Points on a hilly landscape, in no order, each with its height.
A ball rolls from a point to the lowest of its 2 nearest points, and stops where none of them is lower. Distance is the straight distance between rows; heights are no part of it.
Tinez: [106  77  73 119 127 121 151 143  93 114 126  78  97  90  53 138  96 120
  84 109  78 104  94  89  85 109 113  75  88  96  76  78  84 106  47 120
 111  96 101  78  94  94 128 142  96  93 123  90 101 126 129 132 103]  h=2.58
fege: [101 123 112 100  54  75  86  80 115  93 119 126 131 104 115  85 117 115
 124 124 113  98 105 109 108  79  71  87 103  64  87  82  88  84  90 103
 117  96 110  93  71 118  75  58 107  95  89 101  88  86  85  78  97]  h=7.29
raza: [115 121 104  74 114  85 124 128  92 113 112 136 100 126  56 115 121 146
  90 129 125  93 114  97 102  72  96  91  88 106  92 107 106 113 121 118
 118 102 101  96 109 120 117 119 111  95  57 100  88 112  97 118  73]  h=6.07
tafot: [114  80  69 105  77  85  94  99  84 113  73  89  84 121 112 136  77  80
 144  93 131 105 104 134 111 105 100 140  95 164 120 140  74  70 100  74
  82 118  77 125 126 100 118  72 101  62 119 113  97  56 105  99  74]  h=6.46
gaki: [ 98 114  91  75 100  79 107  94  81 122 100 144 113 115  75 142 120 157
 110 132 149  98 104  97  96  75  82  80  64  80  85 119 117  68 141  97
  90  88 117  91  87 126  94 114 116  77  92 108  96 107 101  76  84]  h=5.73
Rava: [ 80  76  66  85  96  97 129  78  76 118  95 142  84 121  82 137  79  87
 115  95 133 101  97 132  97  83  54 140  51 114 123  90 104  65 120 103
  93  84  99 108  89 140  92  82 101  56 130  72 125  71 105 106  90]  h=2.30
vilin: [116 103  84  72  87  94  60  98  61  87  65 109  84  97 114 111  98  99
 128  96 123 102 106 126 106  96  99 126  90 177 105 144  95 104 137  75
  67 113  80 140 117 102  78  85 113  80  90 126 127  62  95  86  69]  h=6.31
sivo: [ 93  97 158 122  72 116 116 110  96 100 119 104 110  99  78  66 117 113
  93  88 110  86  95  80 121  92  69 110 116  98 101  41 107 181  90 155
 111  84  97  95 107  93  68  91  65 140  70 119 109 107  81 102 108]  h=5.35
Kuniz: [ 85 121 109  92 121  89 124  73 112  80 103 167  98 132 111  75  93  77
  94  88 115  98 100 116 122  80  53 127  99  75 146  90 104  83 107 116
 143 103 104  91 112 155 106  68 109  99  96  56  89 108  78 118 112]  h=4.24
Rok: [125 132  88 123 105 112  84 128  46 105 119 119  70 107  70  97 111 123
 101 106 101 148  59  83  92 109  97  79 113 119  54 137  83  53 103  88
  93 119 100 107 103  85 153  80 142  73 102 125  92  94  91  95  81]  h=5.65
Lov: [ 73  81 131  99  86  67 165 113 138 106 128  82 112 112  98 111  91 116
  86 115 111  61 143 109 134  93  77 129  85  73 138  65  93 146  85 148
 114  93 100 105  92 113  96 121  54 113  86  71 102 100 106 118 109]  h=6.10
zomi: [ 85 103  69 105 141  98  90 101  72  94  97  90  56  88 131 107  76  85
  67  84  89 137 106 113 111 139 138 120 100 124 118 166 100  37 131  69
  78 113  90 134  99  62 146 116 119  77 123 102 124 106 109  92  98]  h=3.99
kif: [114 117  94 124  87 121  94  95  57 105 113 109  88  92  84 106 110 132
 113 108 112 145  56  83  87 113  82  57  97 101  34  93  80  65  96 102
  66  97 115  85  68  91 102  71 132  83 132 131 108 102 100  68  96]  h=6.06
vagad: [ 71  81 113  76 108 104  97 103  74  89 100 107  71  96 105  90  91 114
  77  92 127  97 107 117 111 116  88 144  77 144 124 116 125 128 140 110
  73  89  91 137 113  84  84 111  73 101  82 117 148  70  89  89  93]  h=3.73
did: [105  99  72  84  86  80 105 121 132 106 108  86 129 101  97 100  92  63
 120 116  79  72 120 109  91  60 109 101 136  87 124 106  92  99  58  82
 143 116  78 105 129 120 111 101 104  93  75  62  80  72  96 143 113]  h=1.73
guref: [108  85  98  89 146 102  89  77 135 115  66  84 102 108  99 119 105  84
  88  75  78  64  95  73  73  96 138  95  97  91 129 105 154 128 119  71
  89  91 107  87 117 104  88 153  64 125 104  89 103 127 106 100 108]  h=2.91
vozo: [114 132 112  79 102  84 117 136  86  90 115 136 108 117  80  84 116 128
  87 133 112 104 124 125 129  84  99  95 109 113  84 107  70 127 103 126
 136 120  92  99 118 105 122  98 131 103  57  96  68 116  95 117  66]  h=6.30
vetub: [ 99  82  72 110 123 127  78  89  88  84  77  81  86  64 124 106  72  79
  88  82  78 121  85 113  78 134 125  81 101 120  85 124 103  76  98  63
  69 109 101 107  85  86  92 102 121 100 144 111 119 103 116  95 110]  h=7.08
Megot: [ 95 100  77  93  72  90 110  94 103 119 120  84 102  92  70 106 115  88
 118 123  72  90 107 100  83  73  95  88  87  47  72  45  86  88  93 127
 117  85 104  89  33 114  95 103 101  92 104  56 128  96  99  95 108]  h=1.71
Gonav: [117 100 101 135 116 160 109 113  53  87 103 107  82  82  68 102 101 125
  93  82  95 146  41  74  71 125  86  49 104 112  27  79  93 102  78 103
  64  97 114  71  99  79  97  89 131 107 130 139 108 123 113  92 104]  h=6.42
teto: [ 88  97 147  85  74 100 108 111 103  94 110 107 131  86  87  75 112 142
  80 109 126  69 118  82 121  79  72  91 100 102 105  65 128 176 101 125
 100  75 105 107 119 109  45 112  74 135  58 117 127  87  86  98 114]  h=5.09
rul: [ 88  74  82 113 120 120 115 113  50  92 109  99  52  99  92 107  74  99
  82  78 111 144  80 124 111 141 100 136  91 151 109 139  94  67 102  98
  72 112  87 127 122  69 144  89 100  65 125 115 127  75 101 104  94]  h=4.33
Gelef: [109  85  92  81 107  80 102  82 117 122  82 126 128 107  95 161 106 141
 125 128 126  71 108  96  86  83 106  67  54  86 103 113 126  86 127  69
  77  86 115  75  88 130  76 126 102  92 117 105  92 109 119  77  87]  h=5.41
nidel: [ 85 102  92  61  72  69  82  82 128 106  97 104 124  83  96 110 124 133
 101 135 120  52 120  84  91  64 102  88  78  64 100 100 131  96 124  79
  97  76 107 114  71 115  59 129  84 102  71  83 127  84  91  77 109]  h=5.08
Genop: [101 112  85  84  86  75  52  99 133  68  96  87 150  75 162  78  91  80
 114 121  76  89 113  95 109  93 131  82 136  84 110 148  96  65  84  55
 120 122  89 105 125 108  94  87 129 113  83 106  58  88  97 106 113]  h=2.97
zopog: [113 143 112  90  41  69  78 132  74 106 142  96 105 106  76  65 143 117
 129 134 103 110 102  80 110  76  94  97 133  83  62  92  74  94 109 130
 128 109  98 120  84  75 112  64 116  97  48 109  77  73  81  95  82]  h=7.80
pina: [117  94 111 103 125 133 102  82  87 112  79 124  77 112  63 102 106  96
 103  68 113 103  62  59  70 103  76  92  97 114  94  71 134 141 104 102
  78  79 104  83 121 113  82 107  81 109 113 111 109 114  88  96 103]  h=3.49
zuki: [ 94 107  67  99 141 100 102 105  95  79  95  97  87  82 133 103  72  85
  65  99  77 127 122 128 112 126 141 100 108 112 107 158  71  41 103  80
 111 127  91 107  97  85 150 118 144  89 122  96  90 131 120 105  93]  h=3.64
Lun: [ 72  84  89  89  96  94 122 112  99 106 120  72  90  77  77 115 107 117
  80 119 108  90 108  97  90  94 104 115  89  74  99 110 119  80 103 113
  91  82 101 130  90  83 108 147  74  81  95  81 138  80 104 107 122]  h=5.64
Sig: [100 108  92 104  86  89 133 126 124 115 134  76 115 107  63 103 114  86
 105 117  80  91 109  98  92  76 100 103 124  46 105  78  83  74  54 120
 154 103 102  94  99 108 146 107  96  88  81  57  70  93 101 131 115]  h=0.45
duk: [ 78 108 108  86 100 109  78 105  67  70 106 103  99  69 102  81 104 130
  84 108 124 120  81  80  97 112  83 101  96 104  89 142 130  57 104  80
  84  93 102 124 119  89  95 100 103  88  81 124 125  65  76  89 128]  h=4.47
tutes: [120  85  97 120 124 127  85  89 122 122  76  69  98  89  87 111 103  87
 107  71  82  85  58  53  57 110 134  73 107  79  90  89 143 116  84  66
  71  84 106  82  94  86  90 125  83 130 127 116  99 126 107  99 126]  h=2.73
fugu: [ 58 109  90  78 110  83 126  71 103  74 103 165 102 104 121  95  86  93
  79 106 126 102 105 120 121  76  54 124  65  73 133  99 117  53 120  97
 126  87 115 101  86 149  80  88 120  83 101  61 122  99  93  95 128]  h=3.68
kitok: [ 93  59  51 123 129 126 134 102  67 102  94  91  73  92  82 157  63 102
  84  85 103 131  92 129  89 125 102 103  70 135 102 127  90  52  79  85
  69 105  89 109 111  94 124 117 111  63 154 105 128  86 129 114 105]  h=4.69
sebo: [108  72 105 103 116  93  91  72 146 126  69  78 105 123 123 116  88  60
 119  60  90  70 111  99  91 103 128 127 105 111 156 108 122 123 102  79
  95 100  95 100 130 105  88 110  56 114 113  81  95 108 103 112  98]  h=3.31
vob: [ 84  95 121 112  96  65 109  95 151 104 115  60  98 111 152  91  82  76
  98 101  81  93 133 119 130 126 129 119 104  64 126 110  81  80 104 114
 108 109 112 101  76  67 138 100  74 108 107  86  62 125 120  86 100]  h=6.83
nik: [151  94  79 116 107  97  79 111 126 123  88  63 115 105 104 128  97  89
 124  88  63  89  88  86  77 116 160  70 114 106  95 119  95  95  75  46
  90 121  96  80  98  79 121 112 109 108 131 120  59 120 121 102  88]  h=2.68
labu: [ 94  95  76  80  78 119 105  95  76 109 102  92  97  77  56 109 118 100
 108 113  91  90  96  91  65  68  83  82  87  88  62  47 102 117  85 116
  94  79  93 105  50 126  65 109 102  93  93  69 142  76 100 108 109]  h=2.67
mibi: [131 132  94 120  99 101  83 117  78  93 107 115 110 117  92  94 104 115
 118 104 102 138  88 102 113  96 103  84 128 110  78 128  60  62  78  86
 122 128 101  88 122  96 142  75 146  91  94 125  55 100  90 109  67]  h=5.29
povuv: [104  60 102 116  77 109  77  69 142 112  77  57 113  95 133 103  84  41
 131  77  81  75 100 115  90 113 121 115  98 100 129  73  97 126  91  95
  85  96  98  95  79  98  72  86  65 121 135  96  97  97 111  95 109]  h=3.65
maro: [112  91  90 108 130  93  93 108 127 102  95  79 116 102 123 114  81 101
  89  95  78 101 114  98  99 121 142  80 108 103 106 142  99  81  94  64
 105 121 100  91 122  89 127 121 101 105 111 109  65 130 117 110  93]  h=3.15
gif: [101  84 117 116 159 126 133 114 125  73  87  79 113  99 119  87  74  72
  69  73  66 104 108 105 112 119 116  97 120 110 125 110  93 122  62 100
 130 119  92  70 155  97 112 118  94 134  99  95  67 149 114 145 114]  h=4.36
niror: [ 78  83  59  98 103  91 131 135  89 109 126  68  90  85  83 142  90 117
  80 129  87 105 124 129  89  98 118 104  84  91  90 115  85  57  84 107
  98 104  93 117  74  85 131 141 106  64 115  74 125  85 121 112 106]  h=5.34
zetal: [ 80 117 120  78 110 120  93 109  71  72 104 126  76  84  94  52 108 106
  60  89 111 112  89  92 103 103  83 116 101 110  99 102 116 121 119 117
  98  91  96 121 113  96  85 100  99 114  69 101 143  80  72 101 116]  h=4.07
noru: [ 79  87 102  77 105  92  83  52 135  82  75 127 134  92 136 127  91 121
  99 116 121  73 110 108 102  97  84  81  56  79 116  98 122  93 129  73
  76  84 127  74  90 145  43 111  99 107 126 104 103 106 111  70 112]  h=5.07
daka: [102  94 138 123  83 112 100 108 125  84 110 101 133 103 105  74 102  88
 109  83 107  90  88  83 112  90  73 110 141 100 130  93 119 120  60 103
 127  98  93  95 157 107  87  73  77 121  76 111  75  86  77 119 125]  h=4.23
nosi: [116 126  99  68 107  86  69 107  66 102  77 114  80 110  88  95 120 125
 100 120 122 102 113 102 106 111 127 108  99 150  88 141 111 111 162  84
  75 108  88 124 105  80  98 110 114  96  69 130 111  98  92  79  58]  h=6.16
pasa: [ 87  94 102  87  96 121  81  61  98  73  63 120 119  82 133 109  86 104
  96 107 108  93 104 122  95 108  78  78  69 110  82  71  91 118 116  87
  62  95 113  83  67 126  30  92 119 108 134 119 123 113 110  67  99]  h=4.71
vadef: [ 78  77  70  87 144 125  94  92  90  64  73  87  90  57 127 101  72  87
  57  88  80 110 108 115  92 122 122  92  89 138 102 140 121  95 110  71
  71 103  95 120 106  94  77 137 115  97 120  98 141 104 109 108 115]  h=7.20
Tefu: [114  93 127 123  86 106 108 101 102 112 112  97 123 107  70 107 126 144
 109 106 114  97  77  58  89  87  84  76  99  67  85  78 118 114  82 117
 102  82 120  76 107 102  90 106  81 110  95 117  78 109  98  98 110]  h=4.17
gopo: [ 85  94 117  97 133 133 146 120  78  90 112 118 101  79  63 108 105 148
  52 113 109 106  93  73  88 102  77  71  64  85  78  74 116 131  82 136
  96  78 120  76 104 119  82 139  92 121  99 100 110 130 105 114 121]  h=5.22
Vom: [ 96 114 123  74  62  62  70 113 122 103 110  84 123  92 117  93 115 117
 108 123 118  70 122  85 112  81 108 102 108  91 113 129 119 106 120  86
 104  98  96 129 107  89  81 110  79 106  58 105  90  71  91  92 105]  h=4.78
zevo: [ 75  96  94  99 133 100  83  89 124  87  89  62  84  77 136  74  89  61
  71  79  62  95 115  89  97 127 151 124 122  86 132 140 123  91 122  87
  99 100  98 127 113  61 110 140  78 115  96  89 119 108 104 101 126]  h=7.42
Venu: [ 81  91 101 104 126 134 108  61  94  97  68 119  75  92  92  92  86  64
  84  69  97  99  81  92  84  98  68 108  79  91 113  52 124 125 112 114
  90  73 110  89  83 125  68 109  81 111 124  81 135 109  88  93 116]  h=3.61
netes: [ 88 109 114 112 103 102 112 114  76  81 123 109  72 109 112  91  85 114
  81  95 116 134  97 120 128 128  99 123 103 108 105 130  80  59 106 116
 102 113  95 106 111  76 152  81 103  80 104 117  88  96  96  99  94]  h=4.66
votu: [150  88  71 112 129 119  56  87 125 130  64  69  92 101  97 127  89  71
 115  67  66  88  67  76  59 121 160  72 108 119  88 104 121 124  99  41
  67 112  96  82 101  83  98 112  98 123 140 120  95 128 118 101  91]  h=2.14
nok: [103 102 113  98  99  97 119  86 120  94  98 145 117 121  96  76  95  76
 106  79 119  80  98  97 117  65  50 125 117  98 152  86 120 115  89 104
 138  96  94  97 140 151  84  62  89 103  79  68  95  76  73 133 115]  h=4.62
Pev: [ 86  85 103 112  68  62 107  85 138 110  97  70  87 127 168 104  65  74
 122  88 112  96 128 138 136 124 112 149  98  94 137 126  68  61  99 102
  92 119  95 116  92  66 121  74  70  88 121  87  72  89 118  78  86]  h=6.69
zelen: [110  90  98 109  76  69 104  99 116 112  92  83  92 133 131 121  81  93
 130  92 126 100 116 129 124 114 106 135 105 124 138 144  83  63 104  84
  93 119  89 116 124  88 135  83  82  81 108 107  66  82 108  91  75]  h=6.57
fele: [103 123 133  92 121 119  81 118  87  74  93  97 108  81 101  68 120 141
  62 109  95 107  87  76  94 118 114  57 103 104  53 103 109 135 115 100
  87  98 116  89  93  71  76 123 118 137  79 141 101 141 102  81  97]  h=2.90
rom: [ 99  77 124 121 129 144 120 101  72 106  96 107  69 101  61 115  96 137
  77  71 123 120  60  58  79 135  81  91  76 114  84  95 137 117 105 111
  55  81 108  86 128  84 102 124  73 105 120 142 117 115  99  87 114]  h=2.94
zupe: [121 101 117 109  77 105  81 109 120  77  97  98 154 101 120  82 104  91
 129  98  98  99  91  91 112  77  85  84 146 110 108 116  94 106  49  74
 124 115  91  88 166 116  85  65 117 114  77 120  51  76  88 121 106]  h=3.87
Mer: [142 127 122 119  79 101  76  80 114 132  94 107 107 136  77  68 135  76
 139  85  88  98  77  73  86  79  96  87 133  88  93  68  93 127 101 101
 133 101 102  83  96 107 108  66 100 118  85 100  61 107  76 104  87]  h=5.27
bul: [135 115 121 137  81 101  94  70 111 126 108 113 118 138  84  99 123 106
 137 101  99 115  65  77  92  82  74  78 102  51  85  46  86 101  90 120
 125  94 127  54  79 118 100  63 104 104 117 107  57 118  98  83  92]  h=4.82
pedis: [ 62  92  77  93 109 106 120  65  95  92  86 126  84  95 106 105  82  79
  86  86 112  95 103 114  96  88  70 125  64  74 122  76 115  80 109 112
  96  82 110 103  71 138  82  96  91  83 131  58 137  91 105  91 118]  h=3.04
tib: [103 118  84  86  81  66  81 104 141  94 105  91 133  98 126  78 107  66
 113 122  71  74 127 114 107  84 120  91 123  73 110 106  76  94  85  80
 148 117  93  91  87 113 100  86 117 113  78  76  63 104 101 114 100]  h=2.41
Nipal: [115 130 135  99  86  91 103 102  70 114 117 142  58 147  67  80 127 119
 108  90 136 115  80  86 114  88  75 139 103 109 108  92 110 119 146 137
 106 101  98 116 109  94 136  68  86  94  67 108 111  85  72  89  69]  h=5.85
feve: [ 91  92 143 104  99 108 120  96 113  86 113 119 143  84  84 106 114 151
  77 117 126  88  97  68 103  81  62  68  84  73  98  66 129 151  74 115
 104  70 120  73 118 134  52 122  84 124  83 118  98 105  95 104 125]  h=4.70
gol: [ 92 116 101 110  86 103  82  94  73  72 101 126 121  90 126 104  94 126
 116 103 130 125  74  95 111 101  66  96  95 112 103 147 106  36  85  66
  83 102 101 103 136 112 100  67 121  81 104 134  93  69  83  82 114]  h=4.85
nef: [102 114 117 119  29  73  92 118  87 122 144  85 100 116  83  95 129 122
 143 117 126 113  89  82 108  87  72 119 108  73  80  99  89  56  91 128
 105 100 101 117  85  75 117  68  82  79  81 112  84  58  80  85  98]  h=7.64
togeb: [100  80  84 114  73 113  52  62 119 111  83  58  88  77 124  86 100  46
 122  80  77  93  79  98  71 117 126 106 110  89  97  73 106 103 101  74
  71  82  95 109  59  83  76  86  79 107 130 106 120  79  96  81 117]  h=3.96
Kezos: [106  64  42 109 125  99 124 131  90 118  89  66  84 100  87 166  66 102
  90 100  84 113 119 137  93 116 133 102  84 142  98 130  76  72  86  73
  80 117  83 111 109  89 136 140 108  67 135 101 109 102 133 116  80]  h=4.99
Boti: [108 114 125 118  54  78  90  80  94 110 112 123 114 130 105 107 118 130
 150 109 135 114  84 101 118  88  61 107  95  88  97  97  92  72  98 104
  89 101 112  94  95 104  99  59  89  81 102 127  75  79  87  70  86]  h=7.47
zir: [120 114  96 105 103 109  66 112  63 120  91  93  56 104  72 107 118 123
 110  99 107 118  80  83  88 111 113  95 103 131  66 121 105  94 135  87
  59  89  92 124  90  71 120 101 107  86  93 133 123  95  95  76  80]  h=5.98
mikek: [110  80 102 104 138 120 131 110 127  84  83  90 134  93 109  95  89  75
  83  97  61  77 122 103 102  93 106  81 110 119 112  74  95 158  51  96
 129 113  93  66 137 134  77 111 110 132  92  85  76 134 114 151 113]  h=3.97
Dalu: [102 134  92  68  90  83 109 143  94  85 125 115 131  83  86  89 119 125
  85 149  97  94 143 117 110  64  95  66 109 108  64  87  67 139  82 117
 139 114  90  95 103 117  85 100 150 111  56  81  95 100  95 130  93]  h=6.56
mepuz: [118 111 107  91 112 122  84 126 102  89  94  83 117  82  90  76 116  99
  84 104  66  89  95  88  91  99 127  66 125 123  73  97 105 145  89  97
 114 105  96  94 110  86  85 118 121 130  77 116  89 132 100 122  99]  h=3.48
Sabim: [115 124 101 111 112 103 111  76  76 108  92 161  75 149  86 103  91  96
 122  87 131 132  82 117 112  98  67 121  94 114 106 106  82  69 113 108
 116 115 103  85 112 125 143  52 124  78 114 100  72 105  91  92  73]  h=6.36
pum: [ 90 140  85  74  63  65  82  93 100  95 127 116 125  84 104  81 127 115
 113 148  99  99 110 101  96  61  91  78 103  42  70  96  88  53 103  96
 128 105 111 104  51 113  96  81 133  91  78  76 100  85  86  93 109]  h=7.09
fozoz: [ 99 108  93 100 119 120 121 149  86  93 122  81  88  84  72  83 107  93
  70 103  65 113  99 104  93 109 120  97 123 104  81  94  83 110  78 126
 125 105  95 105 102  73 131 123 113 102  81  90 104 117 103 132 102]  h=3.47
mefud: [ 98 114  90 126 108 107  85  83 113 116  92  83  71 110 116  71  97  22
 105  74  43 106 100 117  91 127 136 114 119  87  96  54  60 107 114 125
 124 106 103  84  48  72 138  86 109 103 127  70  91 135 110  94  91]  h=7.21
gabu: [ 80 101  95 124  97  94 106 100 118  98 122  60  84  90 136  86  92  70
  90 106  48 110 122 124 114 135 141 107 105  62  87  71  47  83  99 132
 109 102 110  87  31  56 137 101 110 101 121  83  88 138 131  83  90]  h=7.02
tesi: [112 121 119 123 122  98 100 117  87  78 109 117  99 114 124  81  86 116
  77  87 112 142  88 101 129 122 104 106 127 116 117 155  82  63  91  91
 119 127  96  93 145  84 153  81 127 106  89 122  56 113  93 104  88]  h=4.96
Damuv: [117  98  86  87  99  98  65 109 125  74  87  91 158  79 124 102  99  91
 116 112  90  82  95  78  89  75 118  65 137 120  99 141 118 103  69  46
 112 110  84  98 163 123  77 107 123 107  77 112  81  74  91 127 121]  h=3.44
Guk: [ 60  87 108  79  88  66 139 126 114  99 130  92  93 103 107 100  99 117
  78 111 115  81 132 114 118  94  92 136  94  83 129 113 111  93 105 128
 115  97  99 130 103  94 111 120  68  83  72  76 112  77  98 111 112]  h=5.86
tebe: [114 112  96 147 106 113  93  64  92 112  86 128  83 134 117 115  78  75
 131  57 116 138  63 107 104 122  75 107  93 111 103 101  85  52  89  88
  87 103 112  75 109 113 130  45 113  73 157 108  60 104 101  83  92]  h=6.64
dama: [ 92 102 106 104  62 120  49  62  96  86  69  87 103  70 130  72 101  80
 115  91  92  95  80  99  84 109  96  88 106 104  73  62  97 124 120  93
  61  92  97 103  56  97  29  77  98 117 114 123 138  92  93  66 109]  h=4.31
zin: [ 75  96 145 129 133 124 141 104 107  90 117  82  91  79  99  85 102 118
  47  90  80 103  97  73 107 126 100  88  85  60 100  62 110 134  79 143
 103  73 126  72  91  81 107 146  79 142 103 103  98 154 109 100 131]  h=5.69
Zuzup: [ 65  73 152 113 109 104 144 114 122  86 117  86 114  90 117  96  94 126
  59 108 102  86 128  97 126 121  88 103  79  84 121  76 109 150  92 143
  97  80 110  94 108  93  86 131  59 135  92 106 106 122 110 102 124]  h=5.99
pino: [103  84  70  89  93  88 130  97  88 137  95 110  85 128  75 150  92  99
 129 107 118  96 117 139  98  86  91 122  69 122  98  87  73  88 108 119
  97  96  92 100  90 120 113  97  97  66 124  73 105  94 114 105  71]  h=1.47
guko: [111 123  88  69  89  81  73  88 136 111  85  93 121  96  97  67 123  51
 116 110  58  55 122  97  90  67 124  95 131  70 107  72  91 138 105  90
 142 108  91  96  70 118  81  87 115 118  70  62  97 106  85 112  92]  h=2.96
Tofot: [109 108  98  78  96 102  96 106 125  93  83 105 126  95 100  64 103  70
  96 109  74  70 138 113 108  76  96  87 131 110 113  58  87 171  84 102
 139 105  86  97 104 132  60  87 110 128  72  75  98 112  92 133 100]  h=3.45
zamud: [114 105 108 102 106 117 126  97  42 104 107 163  56 142  55 104 102 112
 108  79 141 134  69 104  99 106  59 132  83 127 104  88  97  94 124 131
  96  99 102  90 117 120 129  64 104  74  99 103 108  90  82 100  76]  h=6.11
tez: [ 89 100 114  77  73  79  83 109  89 105  97  87  59 114 128  76  98  85
 117  94 110  92 127 114 121 114 107 161 106 146 128 117 100 137 149 120
  84 113  81 153 106  67 100  93  77  99  75 106 128  71 100  82  68]  h=3.46
kap: [121  87  66  81  92  83  97 105  97 134  89  88  89 107  74 138 104 102
 126 122  96  79 126 127  85  92 125  95  79 117  80  94  81 112 123 105
  88 102  88 109  58  97 104 117  97  72 112  84 114  99 126  92  70]  h=2.22
guf: [ 90  64 125 119 138 146 125 110 104  76  88  86 108  87 101  93  83  96
  69  67  94 101  92  87  99 123  89 102 104 132 124 101 126 151  69 113
  88  96  96  88 164  97  80 119  67 131 101 115 108 122 102 133 128]  h=4.72
mosid: [ 92 131  86  62  62  68  85 121 109  95 130  92 142  70  94  77 125 106
  95 152  78  73 139 101 110  59 102  66 116  64  58  76  74 120  86 107
 137 100  98 102  56 113  61  91 135 114  59  71 102  90  97 111 113]  h=6.81
peta: [126  63  54 115 100 117 112 118  83 126  97  63  89  87  63 151  89  91
 119  92  83 104  79  97  62 106 121  80  91 111  64  82  95  91  66  98
  74 101  96  89  71  93 112 115 105  78 157  92 117  98 135 110  99]  h=1.31
norer: [117 107 167 114  77  94 102  93 109 110 111 124  91 139  98  74 127 118
 116  85 130  92  96  89 127 103  71 130 106 109 113  63  99 153 126 143
  99  97 104 100 113  89  91  76  63 125  70 130  94 103  81  77  79]  h=5.61
fave: [ 93  95 133  90  55  72  92 111 127  98 115  94 123 103 120  76 103 100
 123 100 117  65 118  86 122  75  81 123 130  89 132 103 116 121  92 107
 110 101  85 128 135  98  67  84  63 107  53 100  95  52  82  98 113]  h=4.56
Vite: [ 86 109  95  68  89  56  78  90 112 104  87  95  70 108 139  79  97  65
 104 102  99  83 137 128 119 101 126 143  93 116 131 120 104 105 161 108
  93 104  90 140  77  77  98 104  84  96  90  82 119  97  98  82  76]  h=3.21
kegu: [ 61  76  77  82 148 105  98  83 102  82  86  66  80  59 124 106  83  84
  51  87  79  99 111 100  83 113 139 116  89  96 121 140 141  71 116  75
  75  87 102 132  95  67  95 165  87  95 112  93 149  97 108  95 132]  h=7.31
loke: [105  97  70 109  95 113 119 106 106 129 120  78 112  97  48 113 111  70
 119 103  70  87  84  85  69  68 101  95 112  50  95  53  93  90  51 111
 138  95 104  78  80 126 120 103 104  81 107  47  98  87  97 137 121]  h=1.81
ler: [105 114 136 104 125 122  91 102  71  86  99 124  89  99  92  86 119 161
  73  98 130 129  72  70 103 125  82  78  88 111  71 115 129 111 122  98
  69  92 119  85 120  81 100 112 110 118  87 152 103 114  87  68 100]  h=2.19
mebet: [105  97  82 146 123 134  88  67  88 102  82 100  75 101 119 115  70  62
 107  62  84 142  57 109  86 138 100  85  95 106  86  91  87  55  90  77
  70 104 111  77  86  99 120  66 128  85 175 104  88 113 115  86 110]  h=6.86
fir: [103 109  89  76  91  79  75  94  98 111  87  91  85  97 122  98 109  92
 105 120  88  98 139 134 108 112 132  97  85 113  82  91  70 117 144 109
  88 108  97 112  46  80  95 105 109  90 105  98 109 122 112  71  62]  h=2.79

Call two points neighbours if one is among the 2 nearest of the other. Go from one point of each pair to the other, from neighbour to neighbour, staying as low as possible. Name the highest point that can't be avoided.
pedis / Megot: nok
Sig / Megot: loke
ler / peta: mepuz

Where does a ball stop that starts at each point below?
nidel: Sig
nok: Sig
vilin: rul
gif: Sig
guf: Sig
fege: votu
Guk: rul
kif: rul
gol: pino
tebe: Tefu
togeb: votu
zopog: votu
